The views of a scene show one set of named points, each view turned or mirrored, shifted and resized as a whole, with a little noise and some points left out.

Scene 1
View 1
Z_378: [  0 -11   1  12   3  -6  -7   7  -5  -7  11   3  16  -5   1   2   3  -1
  -3  -5  -3   7   3   5   6 -17   2   8 -11  -1  -4   3  -2]
Z_169: [-15  -2   8  17   1   4 -13 -10   7  -5   0   7  26   4  11   6  14  -1
  -1  -2   2  13  -2  15  11  -5  -6  -6 -10   9 -23   7   1]
Z_211: [-11  -9   6  14   3   2 -13  -2   2  -7   2   7  20  -5  10   4  10  -1
   1  -8   0  11   0  12  14  -6  -1  -3 -11   8 -15   3   0]
Z_24: [  8 -27 -13   2   3 -10  -2  20 -16 -13  13   3   2 -19  -3  -9  -9   2
  -4 -19  -5  -2   9  -3   7 -17  11  12 -19  -9  14  -3  -5]
Z_107: [ -5   0  14  19   4  -3 -14  -1   1  -4  12   5  25   2   6  13  12  -3
   1   3  -5  16  -1  11   8 -18  -2   5  -3   6 -15   3   0]
Z_307: [-18  -6 -10  11  -7   5  -5 -21   9  -6 -14   6  23  12  11 -10   7   2
 -12  -7  13   4   0  16   6   6 -12 -13 -25   3 -25  17   1]
Z_732: [ -2 -21   3   9   7  -3 -12  14  -8 -11   9   7  10 -20   5   2   4  -1
   5 -18  -6   7   5   5  18 -11   9   3  -9   4  -1  -6  -2]
Z_161: [ -5 -12   5  13   4  -2 -12   5  -4  -8   8   6  16  -9   6   4   7  -1
   1  -9  -3   9   3   7  13 -12   3   3  -9   4  -7   0  -2]
Z_603: [ -4  -8   4  14   2  -3 -10   1  -1  -7   9   5  20  -2   4   4   7  -1
  -1  -3  -2  10   2   8   8 -14   0   4  -9   2 -10   4   0]
Z_694: [ -7 -16 -22   4  -7  -2   2  -9  -1  -8  -8   2  13   7   3 -19  -4   3
 -17 -12  11  -4   5   8   0  -1  -6  -3 -31  -7  -9  16  -1]
Z_551: [ -4 -28  -8   3   4  -2  -8  13  -9 -14   3   8   5 -24   6  -9  -1   2
   1 -26  -2   0   7   3  18  -3   9  -1 -17   3   3  -5  -3]
Z_791: [ -7  -5   9  16   3  -2 -12  -1   0  -6   8   5  22  -1   6   8  10  -2
   0  -2  -3  12   0  10   9 -14  -1   3  -7   5 -14   4  -1]
Z_850: [-18 -37 -11   0   5   9 -12   6  -5 -18 -15  13   3 -33  16 -17   3   5
   6 -42   5  -3   7   8  32  20   9 -18 -24  13  -6  -7  -2]
View 2
Z_732: [-10  -8  10  15   8   1   0  14   2   4   1  10 -10  -1  -3   3  -3   2
   9   0   9  -1  10 -12  -9  10  -7 -10   5   0   9   3   2]
Z_211: [ -4   1  10   1   0   0  -1   8   4   8   5   4  -7  -2  -1   3   3   2
   5   6   4   0   1  -7 -11   3   2  -8  -6  -7  13  12  -3]
Z_378: [ -6  -8   7   7   1  -2  -1  10  -3   0   5   5 -10   4   2  -7  -1  -1
  -2  -1   1  -4   2 -10  -6   6  -6  -6   3  -3   6   7   2]
Z_850: [ -6   5  26  17  16  -1  -5  16  11   9  -8  13   7  -6  -8  26  -2  -7
  25  -2  17  28  19 -13  -8   9  -1 -16  12  -5  16  17   0]
Z_107: [ -5  -3   3  -1  -5   0   2   7   0   6   9   2 -14  -1   1  -6   3   7
  -2   9   0 -13  -3  -7 -13   3   0  -6 -11  -5  11   7  -2]
Z_169: [  0   5   9  -6  -6  -1  -2   5   4   9   8   1  -6  -2   0   1   6   3
   2   8   0  -1  -4  -5 -12   0   6  -7 -12 -10  15  16  -5]
Z_603: [ -4  -4   7   3  -1  -2  -1   9   0   4   6   4 -10   1   1  -4   1   1
  -1   2   1  -5   0  -9  -8   4  -2  -7  -2  -5   9   9   0]
Z_307: [  8  11  17 -11  -7  -7  -8   3   3   5   5  -1   6   3   2   5   7  -9
  -1   1  -4  18  -7  -5  -4  -4   9  -6  -4 -16  14  28  -5]
Z_791: [ -3  -2   5  -1  -5  -1  -1   7   0   5   7   2 -11   0   2  -5   3   3
  -2   6   0  -7  -3  -7 -10   3   1  -6  -7  -6  11  10  -2]
Z_24: [ -9 -16  11  21  11  -4  -3  17  -5  -7  -2  11  -7   7   0  -5  -9  -7
   1 -12   5   5  11 -16   2  13 -15  -8  21   3   1   4   8]
View 3
Z_791: [ -2   1  -1   4 -10  -8  -2   3   2  -3  -9  -3  -2   0   1   0   3   5
   4   2  -1   5   1  -1   1  -7  -5  -3  -6   2  -6   3   1]
Z_169: [ -2   5  -6  10 -12 -11  -5   1   4  -6  -9  -6   0   0   3   1   5   6
   4   5  -1   4   5  -2  -3  -4  -8  -6  -8  -3  -6   3   0]
Z_850: [ -1   6 -12   1  -1   3  11  -4 -14  -4   7   3   3   1   1  16   3   9
   1  12 -13  -6  -3   0  -5   8 -16   2  -6  -6   2  -3 -23]
Z_307: [ -1   7  -9   8  -4 -11 -11  -4  10  -8  -4  -5   1   2   9   6   4   4
   4   9  -2  -3   8  -4 -10   2 -15 -11  -5 -10  -1   1  -2]
Z_732: [-1 -1  1 -2 -5 -1  7  2 -7  0 -2  3 -2  1 -2  5  0  6  3  3 -6  3 -5  1
  4 -4 -6  3 -4  6 -4  1 -7]
Z_24: [  1  -6   6 -13   6   4   4   2   0   3   3  11  -4   2   1   7  -6   2
   3   3  -7  -3  -7   2   3  -2  -6   4   3   8   0   1  -5]
Z_107: [ -2   1   0   6 -13 -10  -2   4   3  -2 -12  -4  -2  -1   0  -2   3   6
   5   1   0   8   2  -1   3  -9  -3  -3  -7   4  -8   4   4]
Z_211: [ -2   4  -4   6 -10  -7  -1   1   0  -4  -6  -3  -1   0   1   3   4   6
   4   4  -3   3   2  -1  -1  -4  -8  -3  -7   0  -5   2  -3]
Z_551: [  0   0  -1  -5   1   2   7   0  -6   0   3   6  -1   2   0  10  -1   5
   3   6  -9  -2  -5   1   0   1 -10   3  -2   3   0   0 -11]
Z_378: [-1 -2  3 -3 -4 -4 -1  2  4  0 -5  3 -3  1  2  2 -1  4  4  2 -2  3 -2  0
  2 -6 -5 -1 -2  5 -4  2  1]
Z_603: [-1  1 -1  3 -8 -7 -2  2  3 -3 -7 -1 -2  0  2  2  2  5  4  3 -2  3  1 -1
  0 -5 -6 -3 -5  2 -5  3  0]
Z_161: [-1  0 -1  1 -7 -5  2  2 -1 -2 -5  0 -2  0  0  3  1  6  4  3 -3  3 -1  0
  2 -5 -6  0 -5  3 -5  2 -3]
Z_694: [  0   2  -3  -3   6  -4 -10  -3  12  -4   2   4  -1   4  10   8  -1   1
   4   8  -4  -8   3  -2  -8   3 -14  -7   1  -6   2   1  -2]
View 4
Z_211: [ -4  14   3  -2  -4  10  -2   5  -5   8  -7  -8   5   0  11  -5   6   8
   2 -13  -9   3  -3   3  -3   8  -4  -3 -12   0   3  -1  -2]
Z_107: [ -5   7   2  -7   1  16  -2   2  -5  11  -5 -12   7   7   7  -7  -2   5
  -3 -12  -6  11  -4   4  -4  12 -10  -5 -15  -3   7  -5   3]
Z_378: [  0  10   0  -4   0   7  -6  -2   2   5   2 -13  -2   9   6  -2   5   9
  -1  -6  -9   4  -7  -2   1   5  -8  -8 -15  -2   8  -3   0]
Z_694: [ 6  9  1 -5 -9 -2  8 -5  3  3  9 -5 -7 -5 11  7 22  5 11  0 -8 -5  1  0
 10  0  1  0 -5  5  3 -9 -7]
Z_603: [ -2  10   1  -5  -1  10  -3   1  -2   7  -2 -11   2   5   8  -4   4   7
   0  -9  -8   5  -5   1  -1   7  -7  -5 -14  -1   7  -3   0]
Z_24: [  5  15  -3   2  -1  -5 -15  -5   9  -2   7 -15 -14  12   5   4  10  17
   1   0 -14  -7 -11 -10   6  -3  -4 -11 -16   0   9   2  -3]
Z_161: [ -2  13   1  -1  -1   8  -7   2  -2   6  -4 -12   1   5   8  -4   4  10
   0 -10 -10   2  -6  -1  -2   6  -6  -7 -15  -2   6   1  -1]
Z_551: [  0  21   0   7  -5  -3 -14   2   2   0  -2 -12  -8   3  11   0  11  18
   4  -8 -16 -10  -9  -8   1  -1   0  -9 -15   1   5   7  -4]
Z_791: [ -4  10   2  -5  -1  12  -2   3  -4   9  -5 -11   5   4   9  -6   2   6
  -1 -12  -7   7  -4   3  -2  10  -8  -5 -14  -2   6  -4   1]
Z_307: [  0  10   4  -7 -12   8  15   3  -6   9  -2  -1   5 -11  15   0  20   0
  12 -10  -5  -1   5   8   4   7   1   4  -3   5  -2  -9  -6]
Z_732: [ -2  18   0   4  -1   3 -15   3   0   3  -5 -14  -4   7   8  -3   3  16
  -1 -10 -14  -3  -9  -6  -2   3  -4 -10 -18  -1   7   6  -1]
View 5
Z_791: [ -4  -8  -3   6   1   4   1 -11   0  -2  -7   5   4  -2   7   8  -2  -2
  -3  -6  -1  -7  -2   3  -1   6   6  -2  -3   2  -1   0  -3]
Z_169: [ -2  -6   1   4   8   0   0 -15  -2  -6  -5  10   5  -5  12   3   5  -5
  -6  -7  -1  -5  -7  -4   2   4   7  -1   2   5   0  -1  -6]
Z_107: [ -3  -9  -6   8  -1   3   2 -13   1   0 -10   5   3  -2   7  14   0  -3
  -4  -5  -1  -9  -4   5  -3   6   8  -1  -5   0  -1   2  -4]
Z_211: [ -2  -9   2   2   4   4  -2 -12  -1  -5  -2   6   5  -4  11   1   0  -2
  -4  -6   1  -6  -1   0   1   5   5  -2   2   5  -1  -2  -3]
Z_161: [ -3 -10  -1   3   1   9  -1  -8   1  -2  -2   2   4   0   8   1  -8   0
   0  -5   1  -6   4   5  -1   5   3  -2  -1   4  -1  -2   1]
Z_24: [ -7  -4  -2   1   3  18  -1   8   3   2   6 -10   1  10  -2 -11 -26   1
   7  -2   3  -1  17   8  -5   4  -3  -5   0   8   1  -8  15]
Z_603: [-4 -6 -3  6  2  5  1 -8  0 -1 -5  2  3  1  6  5 -6 -3 -2 -5  0 -6  1  3
 -2  5  5 -2 -2  4  0 -1  0]
Z_694: [ -7  11   0   6  22   0   2   0  -2  -4   4   2   1   7   1 -13  -8 -12
  -4  -6  -2   5   0 -12   2   1   3  -5  10  17   8 -11   7]
Z_850: [  1 -16  20 -14  10  17 -10  -7  -4 -13  19   5   8  -7  20 -31  -9   4
   3  -7   7   2  14  -2   5   0  -7  -3  16  17  -4 -12   2]
Z_378: [ -6  -5  -4   6   3   8   1  -3   2   1  -3  -1   2   4   2   2 -11  -2
   0  -4   0  -5   4   5  -4   5   4  -3  -3   5   2  -3   4]
Z_307: [ -3   6   3   5  21  -7   1 -12  -5  -7   0  12   4  -3   9  -7   7 -13
  -9  -9  -2   2 -10 -15   6   1   8  -3  11  14   5  -8  -4]
Z_551: [ -4 -11   6  -5   4  16  -5  -1   0  -5  10  -3   4   1   8 -16 -17   2
   5  -5   4  -1  14   5  -1   3  -4  -4   5  11  -2  -8   8]

Which points are out of place in each view (at most two, in the order of its rows)? Write - if all are in place.
view 1 => -
view 2 => Z_791
view 3 => Z_603
view 4 => Z_24
view 5 => Z_169

Scene 2
View 1
Z_815: [ -5  20 -10  -9  -4 -15   4   6   7 -13   7   4   3  -8   6   4  -6   2
  11  -9 -11  -9  -7   4   7  -4 -11  10   8 -10   1   6   7]
Z_253: [-11  16   0  -6  -3   2   6  -7  13  -7   2  -3  13  -4  -6   5   4  -3
 -12   2   7   6 -19 -15  -5   1  -3   7   0  -7  -3   1  -4]
Z_92: [  6   2  -3   3  -6   4  11  -2  -2  -8   5  -6   6  12 -13  -4  10  15
 -14  -1   5  17   1  -9  -1   1  -5   0  -4  -1 -13   4   7]
Z_101: [ -7  12  -4   0  -7   1   4  -5  10 -12   1  -7  10   0 -15   1   0  10
   2   1   2   9 -12 -10  -3  -2 -11   5  -1   0   0  -4   2]
Z_138: [  2  11  -1 -10   0  -4  13  -1   1  -2  11   4   7   2   9   3  12  -5
 -25  -6   4   2  -6  -7   1   4   4   5   1 -14 -16  15   3]
Z_166: [ -2  12  -2  -7  -2  -1  10  -3   5  -6   6  -1   8   1  -1   3   7   0
 -15  -3   3   5  -9  -9  -1   1  -2   6   0  -8  -9   7   1]
Z_13: [  0  13  -6  -7  -3  -7   9   2   3  -7   8   2   6  -1   3   3   3   2
  -7  -6  -2   0  -6  -3   3   0  -4   6   3 -10  -8   9   5]
Z_33: [ -6   9  -3   1  -6   4   5  -6   9 -11   0  -8  11   3 -17   0   3  10
  -4   2   5  14 -12 -13  -5  -1 -10   4  -3   1  -3  -4   1]
Z_745: [  1  13  -4  -9  -1  -6  11   0   2  -5   9   3   6   0   6   3   8  -2
 -16  -6   1   1  -5  -5   2   2  -1   6   2 -12 -12  12   4]
Z_6: [ 17  -6  -3   7  -6   7  15   0 -11  -5   7  -6   3  23 -16  -9  17  23
 -24  -3   8  25  12  -8  -1   4  -3  -4  -7   1 -22   7  11]
Z_573: [  5   6  -6   0  -5  -3   9   2  -1 -10   6  -2   4   8  -7  -2   5  13
  -6  -5  -1  10   1  -3   2  -1  -7   3   0  -4 -10   5   8]
Z_597: [  8   6  -7  -2  -5  -5  10   4  -4  -9   8   0   3   8  -3  -3   6  12
  -8  -7  -3   7   5   0   4   0  -7   3   1  -5 -12   9  11]
Z_765: [  3   9  -5  -3  -5  -2   9   0   1  -8   6  -1   6   5  -4  -1   6   8
  -9  -5   1   7  -3  -5   1   0  -6   4   1  -5 -10   6   6]
Z_534: [-10  20  -8  -8  -5 -11   3   2  12 -13   4   0   7 -10  -1   5  -7   1
  11  -5  -7  -6 -14  -2   3  -4 -12  10   6  -7   4   2   3]
Z_837: [ -2  12   0  -7  -1   0  11  -4   5  -3   7   0   9   2   0   2  11  -2
 -21  -2   6   7 -10 -11  -2   3   1   5   0  -9 -12   9   0]
Z_49: [ -4  17  -6 -10  -2  -9   7   2   6  -8   8   4   6  -5   6   4   1  -2
  -4  -6  -3  -4  -9  -2   4  -1  -4   8   5 -10  -5   9   3]
Z_273: [  0   9  -9   2  -8  -5   4   3   3 -15   3  -5   4   3 -13  -2  -2  17
  10  -4  -5   8  -2  -2   2  -4 -15   4   2   0  -2  -1   9]
Z_71: [ -3  11  -1  -5  -2   2  10  -6   7  -5   5  -3  10   2  -5   2   9   1
 -17  -1   7   9 -12 -13  -3   2  -2   5  -1  -6  -9   5  -1]
View 2
Z_49: [  3 -10   8  -9  -3   8   4   7   3   3   6  -4   4  -1   0   3  -1  -8
  -6   4  -3   8   1   4 -11  -9  -2   0  -1  -8  -2   1  -1]
Z_253: [  3  -3   4  -6   2   4   2  10  -3   1  -3  -6   0  -3   0   6   4  -1
  -5   7  -2   2   7  -1  -4 -13 -15   2   5  -6   2   1   2]
Z_71: [  4  -3   2  -4  -1   7   3  10   3   0  -3  -4   2  -5   3   2   0   0
  -5   4   0   4   5   1  -3 -10 -13   0  11  -3   2   1   4]
Z_765: [ 3  0  5 -7 -3  9  4  6  8 -2  1 -2  4 -6  5  0 -4 -3 -5  2 -1  7  3  5
 -5 -3 -2 -3  9 -2 -1  2  2]
Z_13: [ 4 -7  7 -8 -4  9  4  6  6  1  5 -3  4 -3  2  1 -3 -6 -5  3 -3  8  1  5
 -9 -6 -2 -1  3 -6 -2  2  0]
Z_597: [ 2  0  6 -8 -4 12  4  3 12 -4  3  0  6 -7  7 -2 -8 -4 -5  1 -1  9  1  8
 -7  1  4 -6 10 -2 -2  2  2]
Z_6: [  4   9  -1  -3  -3  14   3   5  19 -10  -6   3   4 -13  13  -6 -11   5
  -4  -1   2   6   5   9   3   5  -2 -10  27   8   1   3   8]
Z_837: [  6  -8   2  -3  -3  10   3  10   7   1   0  -2   2  -5   4   0  -1  -2
  -5   2  -1   5   2   2  -3 -11 -13   1  11  -4   2   1   5]
Z_815: [  0  -6  12 -14  -3   6   4   3   0   2   9  -4   5   1  -3   6  -2 -12
  -7   5  -5   9   2   5 -15  -5   8  -1  -9 -11  -5   2  -6]
Z_33: [ 0 10  4 -9  4  3  3  7 -1 -5 -6 -4  1 -7  2  5 -1  2 -5  7 -1  1 11  0
 -2 -6 -6 -4 10 -1  2  2  1]
Z_101: [ -1  10   7 -10   3   2   3   6  -3  -4  -3  -5   2  -5   0   6   0  -1
  -5   7  -2   2  11   1  -4  -5  -2  -3   5  -3   1   2  -1]
Z_745: [  5 -12   5  -5  -5  11   3   8   8   2   4  -2   4  -3   4   0  -3  -6
  -5   2  -2   9  -1   5  -7  -9  -7   0   6  -6  -1   1   3]
Z_273: [ -2  12   8 -13   1   5   3   2   2  -5   0  -3   5  -6   2   4  -5  -3
  -6   5  -3   5   9   5  -8   1   9  -7   4  -2  -3   3  -3]
Z_534: [  0  -1  11 -14   1   2   3   5  -5   2   5  -6   3   0  -4   8   1  -9
  -7   7  -5   6   6   2 -13  -8   3   0  -8 -10  -3   2  -5]
Z_166: [ 4 -6  4 -5 -2  9  3  9  5  1  0 -3  3 -4  3  1 -1 -3 -5  3 -1  6  3  3
 -5 -9 -9 -1  8 -4  1  1  3]
Z_573: [ 2  3  6 -8 -2 10  4  4  9 -5  1  0  5 -7  6  0 -6 -2 -5  2 -1  7  4  7
 -5  0  2 -6 11 -1 -1  2  1]
Z_138: [  7 -16   3  -2  -6  13   4  10  11   3   3  -1   3  -3   6  -2  -3  -5
  -5   0  -1   9  -2   5  -5 -10 -12   1  10  -5   0   1   5]
View 3
Z_138: [  0  13   7  -3  18   8   0   0 -15  10  16   9  -2   9  10   9  14  -6
   8  -4   8 -10   5   0   0   4  -6  -5   5  -9   4  10  -7]
Z_6: [  3  10 -15 -15  13   2  -3  -1 -13   8   0   9  -1  17  22  11  12 -27
 -11 -21   0  -1 -10   4   9  -1  -6  -7   5   7 -17  -8   5]
Z_71: [ -1   0  -1  -8  13   0  -3   2 -10  10  13   7  -3   7   7  15   6  -4
   0  -3   0   0  -4  -1  -8   6  -2  -3   7  -7   2   4 -10]
Z_745: [ -1  10   2  -3  13   7  -1  -3 -11   6  11   9  -2   5   9   8  13   0
  10  -3   5  -9   2   0  -3   3  -3  -4   2  -8   2  11  -7]
Z_166: [-1  4 -2 -6 11  4 -2 -1 -9  6  9  7 -2  5  8 12  9  0  6 -4  2 -5 -3  0
 -5  4 -1 -2  2 -6  0  8 -7]
Z_33: [ -1 -10 -11 -12   6  -5  -5   0  -3   6   3   4  -2   4   7  17   2  -1
  -4  -4  -7   5 -14   0 -10   5   2   0   4  -2  -3   0  -9]
Z_815: [ -3   5  -6  -1   0   6  -2 -11  -1  -5  -4   6  -1  -6   4   6  10  23
  22   2   0 -11  -2   4  -8   2   6   1  -9  -7   2  22  -7]
Z_573: [  1   6 -11  -9   7   3  -3  -4  -7   2  -2   7  -1   6  13   9  11  -4
   3 -10   0  -4  -7   3   1   1   0  -3  -1   0  -9   4  -1]
Z_13: [-1  7 -3 -4  9  6 -2 -5 -8  3  5  7 -2  3  8  9 12  5 12 -3  3 -9 -1  2
 -3  3  0 -3 -1 -6  0 13 -6]
Z_273: [ -1  -1 -19 -10  -1   0  -4  -7   1  -3 -10   4   0   1  11  10   7   6
   6  -8  -6  -2 -12   5  -5   1   5   0  -5   2 -10   7  -2]
Z_253: [ -2  -7   1  -7  11  -2  -4   3  -7   9  14   5  -3   3   2  18   3   4
   2   2  -3   2  -5  -3 -14   8   0   0   7  -9   7   7 -14]
Z_101: [ -1  -9 -12 -10   3  -4  -5  -2  -2   2   0   3  -2   2   6  16   2   6
   1  -2  -7   3 -13   1 -11   5   3   1   2  -3  -3   4  -9]
Z_92: [  1   4 -12 -12  10   1  -3  -1 -10   6   2   7  -2  11  15  12   9 -14
  -5 -13  -2   0  -9   2   1   1  -3  -4   4   2 -10  -2  -2]
Z_597: [  1  12 -10  -7   8   6  -2  -6  -8   1  -2   8   0   6  14   7  13  -4
   7 -11   2  -8  -5   4   3  -1  -1  -4  -3   0  -9   7   1]
View 4
Z_6: [-17   5  -6 -14  -1  -5  -5   8  -5   1  -1  -3  11  -5  -8  -6  -8   9
   0  -9  -9   1 -12  -9  18  -3  -6  -7  -2  -3 -11   5   3]
Z_101: [-5 -2 -4 -5  0  0 -9  5 12 -1 10 13  1 -5 -3  2 -5  4  4  1  4 -3  1 -6
  4 -1  2 -6  3 -3 -6 -2  0]
Z_815: [  2  -3  -2   3   8  -2  -3  -1  15  -8  12  -2  -2  -3  -6   6   8  -3
   0   3   0   5  15  -1  -8   7   6  -8   6 -10 -10  -3  -1]
Z_597: [ -8   1  -3  -6   4  -4  -3   3   3  -4   4  -6   6  -4  -8   0   1   3
  -1  -4  -6   5   1  -5   6   2  -1  -8   1  -7 -11   2   2]
Z_837: [ -7  -2  -1  -2  -9  -4 -13   1   5  -4   6  -3   6  -4  -2  -1   0  -2
   5   3   3   4  -2  -5   5   2  -5  -9   5   3  -2   3   5]
Z_92: [-11   2  -5 -10  -1  -3  -7   6   2   0   3   2   7  -5  -6  -2  -6   6
   2  -4  -4   0  -6  -7  12  -1  -3  -7   1  -3  -9   2   2]
Z_273: [ -5   1  -6  -6  10   0  -2   6  11  -2   9   9   1  -5  -7   3  -3   6
   0  -3  -3  -2   4  -5   3   1   4  -7   1 -10 -13  -3  -2]
Z_573: [ -8   1  -4  -7   3  -3  -4   4   5  -3   6   0   5  -4  -7   0  -1   3
   0  -4  -4   2   0  -5   7   1  -1  -7   1  -6 -10   1   2]
Z_166: [ -6  -2  -1  -2  -5  -4 -10   2   7  -4   7  -1   5  -4  -3   1   1  -1
   4   2   2   3   1  -5   4   3  -2  -8   5   0  -4   2   4]
Z_765: [-7  0 -3 -5  0 -4 -7  3  5 -3  6 -1  5 -4 -5  0  0  2  2 -1 -2  3  0 -5
  5  2 -1 -8  3 -4 -8  1  2]
Z_49: [-2 -4  0  2  0 -4 -8 -1 11 -6  9 -4  2 -4 -4  4  5 -3  2  3  2  5  8 -2
 -3  5  1 -9  6 -4 -5  0  2]
Z_745: [-5 -2  0  0 -5 -5 -9  0  5 -6  7 -8  5 -3 -4  0  4 -3  2  2  0  6  3 -3
  1  4 -3 -9  6 -1 -4  3  5]
Z_138: [ -7  -2   0   0  -9  -6 -11  -1   2  -6   4 -11   8  -3  -3  -1   5  -4
   3   2   0   8   0  -4   3   4  -6 -10   6   2  -2   5   6]
Z_13: [-4 -2 -1 -1  0 -4 -7  1  8 -6  8 -5  3 -4 -5  2  4 -2  1  1  0  5  5 -3
  0  4 -1 -9  5 -4 -7  0  3]
Z_33: [ -7  -1  -4  -7  -1   0 -10   6  10   0   9  14   2  -5  -2   1  -7   5
   5   1   3  -4  -1  -6   7  -1   1  -6   2  -2  -5  -2   0]
Z_253: [ -3  -4  -1  -1  -8  -2 -15   2  12  -3  10   9   2  -4   1   2  -3  -1
   7   6   9   0   1  -5   2   1  -1  -7   6   3   0  -1   3]
Z_534: [ 2 -4 -2  2  6 -1 -6  1 17 -6 14  6 -3 -4 -4  6  4 -1  2  4  4  1 13 -2
 -6  5  6 -7  6 -7 -7 -4 -1]
View 5
Z_765: [ -9   0  -2  -2  -2  -6   1   1  -7   4  -5  -4  -7   0   2  -4  -1  -8
  -9   3  -5 -10   2   3  -6   8  -2   8  -6  10   3  -1   4]
Z_837: [-12   5   7  -9   0   2   3  -2 -11  -1   1  -2  -2   5  -4  -2  -6 -15
  -4  -5 -12 -12   3   6 -12   3   1  12  -3  11   8   1   5]
Z_49: [ -5   1   4  -3   5  -3  -4  -2  -9   4  -5  -4 -10   9  -2  -1  -2  -4
 -10  -5  -6   2   0   5  -4   5  -5   9  -8  12   6   8  -1]
Z_253: [ -7  -1   8  -9   4   2  -1  -7  -6   1   0  -3  -7  -4   0   3 -10 -19
   4  -9  -4  -7   9   2  -9  -1   1  12  -1  10   4   4  -2]
Z_815: [  0  -4   0   3   7  -7  -9  -2  -6  10 -11  -5 -16   8   2  -1   0   3
 -14  -4   0  10   0   4   2   7 -10   6 -11  13   3  13  -6]
Z_13: [ -7   1   2  -2   1  -4  -1   0 -10   4  -5  -4  -8   7  -1  -3  -1  -5
 -11  -1  -8  -4   0   5  -6   7  -4   9  -7  12   6   5   2]
Z_166: [-10   2   4  -6   0  -1   1  -2  -9   1  -1  -3  -5   3  -2  -2  -4 -12
  -6  -3  -9 -10   2   5  -9   4   0  11  -4  11   6   1   4]
Z_573: [-10   1  -5  -1  -5  -9   3   3  -7   5  -6  -4  -6  -2   4  -6   1  -6
 -10   8  -6 -15   0   3  -6  11  -2   7  -6   9   3  -4   6]
Z_92: [-14   2  -5  -3  -8  -7   7   3  -6   3  -2  -3  -2  -8   4  -6  -1 -13
  -6  10  -8 -23   2   2 -10  10   3   8  -3   8   2 -10  10]
Z_6: [-19   5 -10  -3 -16 -10  13   8  -8   1  -1  -3   3  -8   3 -11   2 -13
 -10  18 -12 -34  -2   4 -14  15   5   8  -3   7   3 -19  17]
Z_597: [-11   2  -6   0  -5  -9   2   4  -9   5  -6  -4  -6   3   2  -7   3  -2
 -15   8  -9 -13  -2   4  -6  13  -3   7  -8  10   4  -4   7]
Z_71: [-11   2   5  -8   0   1   3  -3  -8   0   0  -3  -3  -2  -1  -1  -7 -17
  -1  -4  -8 -13   5   4 -11   3   1  12  -2  10   5  -1   4]
Z_138: [-14   9   7  -8  -1   1   4   2 -16  -3   1  -2   1  15  -7  -6  -1  -9
 -12  -3 -17 -11  -4  10 -13   6  -1  12  -6  12  12   2   9]
Z_101: [ -6  -5  -1  -2   1  -6  -1  -4  -2   7  -5  -5 -12 -13   7   1  -6 -14
   1   0   2  -9   9  -1  -5   5   0   8  -3   9  -2  -2  -2]
Z_33: [ -8  -4  -1  -4  -1  -5   1  -4  -2   5  -3  -4  -8 -15   7   1  -7 -18
   4   1   0 -14   9  -1  -7   4   3   9  -1   8  -1  -5   0]
Z_534: [  0  -6   2   1   9  -6  -9  -5  -4   9  -9  -5 -17   1   4   2  -4  -3
  -6  -6   3   8   5   1   1   4  -6   7  -8  12   1  11  -8]

Which points are out of place in each view (at most two, in the order of its rows)? Write - if all are in place.
view 1 => Z_6
view 2 => -
view 3 => Z_166
view 4 => Z_101
view 5 => Z_765, Z_138
